Each row is a point on a landscape with many valleys, with its height.
From any point a ball rolls to the lowest of the 5 points nearest to it. It stops when none of these is lower. Distance is the straight distance between rows; heights are no part of it.
kab: [103 136 123 104 131 183 173 152 122 141 170 131 118 145 119 140]  h=94
zofo: [166 172 101 160 160 166 148 140 158  93 168 150 150 165 168 177]  h=627
zave: [230 116  84 158 134 114 129 113 128  66 168 135 112  91 133 148]  h=378
Nuli: [ 77 110 167 104 137 140 111 121  93 151 108  73 193  96 109  84]  h=405
dava: [ 84 123 165 145 118 107 128 152 163 166  88 141  94 209 124 156]  h=278
Nek: [157 137 151 160 114  61 100 124 190 123  86 169  68 167 158 161]  h=444
darag: [162 105  93 134 119 106 135 115 116 117 135 126 127  93 114 103]  h=559
Gor: [117 133 134 142 120 128 145 150 159 156 110 145 110 198 138 163]  h=225
nunu: [147 128  99  85 125 138 138 101  72 101 160 119 165  31 116  74]  h=179
naz: [127 168 107  73 140 197 175 144  93 107 194 144 126  95 113 152]  h=583
nese: [150 140  92 110 120 151 161 114  99 111 165 138 136  71 109 110]  h=420
gidur: [153 182  95 116 158 196 162 135 126  95 196 147 140 127 146 165]  h=664
Zud: [100 111 150 134 119 100  99 108 117 144  92 111 145 113 115  97]  h=252
lazo: [ 70 109 176 124 137 130  89 118 102 159  87  78 179 121 112  91]  h=280
kem: [174 104 126 146 107  58 101 106 143 109 102 135  98 111 127 123]  h=281
zot: [ 92 154 123  63 134 189 176 152  88 129 185 132 122 108 111 128]  h=550
sebin: [ 70 105 139 124 123 139 132 147 117 163 119 112 134 147 115 102]  h=312
rom: [139  97 119 138 113  87 100 113 118 117  96 126 122 107 124  98]  h=293
lunop: [160 158 106 156 152 157 146 143 164 122 138 145 128 187 146 175]  h=397
tud: [144 133 112 150 128 131 134 136 150 135 119 142 102 165 129 154]  h=185
pilo: [158 159 120 161 144 134 133 144 173 123 122 144 124 214 154 182]  h=342
Volud: [187 100 106 139 109  88 120 104 125  93 126 123 118  84 126 110]  h=453
tifov: [ 86 112 145 134 117 138 145 154 148 164 109 132 112 181 130 141]  h=272
nin: [130 120 106 120 117 145 148 130 106 130 140 124 126  97 112 100]  h=794
nev: [ 45  96 165 118 123 143 129 161 125 183 117  92 134 167 117 108]  h=91
kufo: [214 119 107 155 128  88 115 108 145  80 136 143  99 122 139 155]  h=428
Letu: [115  98 153 131 127  99  88 103 101 129 101  82 175  81 120  78]  h=310
Pored: [163 143  96 133 135 153 155 131 128 122 158 145 124 119 120 148]  h=785
tadig: [ 75 105 143 135 121 116 117 136 134 164  97 117 118 154 119 117]  h=253
kodur: [123 124 116 129 120 139 148 137 123 145 124 137 122 138 113 123]  h=584
sev: [148 155 147 160 132  94 117 138 194 134  95 169  93 224 171 186]  h=411
Kaz: [ 82 111 143 137 119 104 101 121 133 157  88 118 125 139 118 111]  h=220
pak: [176 191  82 145 159 193 141 130 131  65 203 148 152 126 173 188]  h=761
Duk: [118 136 125 128 132 164 165 152 142 151 134 133 107 178 122 138]  h=216
gata: [ 80 117 130 104 126 157 143 134  99 153 137 111 150 106 108  90]  h=615
mepin: [ 72 149 135  32 128 192 171 166  72 127 192 117 123 106 111 127]  h=576
Muz: [122 113 111 112 121 136 135 110  87 126 136 114 159  72 117  82]  h=662
nisuf: [190 155  93 170 137 132 126 126 161  93 144 143 130 158 154 170]  h=473
sos: [128 116 131 145 115 100 120 130 153 151  97 147 100 163 132 144]  h=160
sebiz: [111 108 172 133 127  75  63 105 120 130  78  99 162 102 128  95]  h=251
Rizu: [ 95 113 184 138 117  60  63 101 141 137  63 110 129 114 137 101]  h=244
filal: [213 113  89 142 124  99 134 105 135  90 145 131 105  95 129 139]  h=87
dagi: [ 94 112 124 116 122 147 144 133 119 156 133 120 140 114 115 104]  h=597
bem: [ 61 118 144  73 127 177 150 148  82 146 161 103 162 100 105  84]  h=594
vemu: [ 74 105 147 126 135 135 114 125 106 165 109  98 162 118 116  87]  h=344
vuk: [ 96 145 115  60 131 179 148 134  61 125 174 121 162  41 111  85]  h=419
Mivu: [122 120 164 143 110  51  83 106 170 130  76 144  77 134 139 125]  h=211
ropek: [183 139 129 163 127  86 103 125 179 103 106 166  86 163 150 175]  h=389
zag: [216 154  80 158 149 138 124 110 141  74 173 141 135 122 152 173]  h=739
kula: [134 180 114  89 147 207 172 145 109 110 199 145 134 120 136 170]  h=600
Dalif: [132 105 132 138 112  77 100 121 141 134  96 138 103 127 126 127]  h=127
mosu: [165 150 118 162 130 123 134 133 160 115 120 148 109 177 142 171]  h=294
redon: [ 96 118 134  94 133 152 130 120  74 136 137  99 192  65 111  74]  h=725
reso: [126 126 123 138 128 134 147 134 137 151 121 137 109 159 124 137]  h=351
Gese: [ 68 107 204 130 141 109  73 114 117 161  57  79 177 130 111 105]  h=263
keku: [146 112 180 147 107  23  85 111 180 109  79 153  63 111 157 120]  h=257

For each start below, name every point that the ball comes to, in order.
tifov => Duk > kab
gata => sebin > nev
tud => sos > Dalif
gidur => naz > kab
lazo => Zud > Kaz > Dalif
dagi => sebin > nev
bem => vuk > nunu
dava => sos > Dalif

Where does a ball stop that starts at each point below?
nin => nunu
sebiz => Dalif
Gor => Dalif
pilo => Dalif
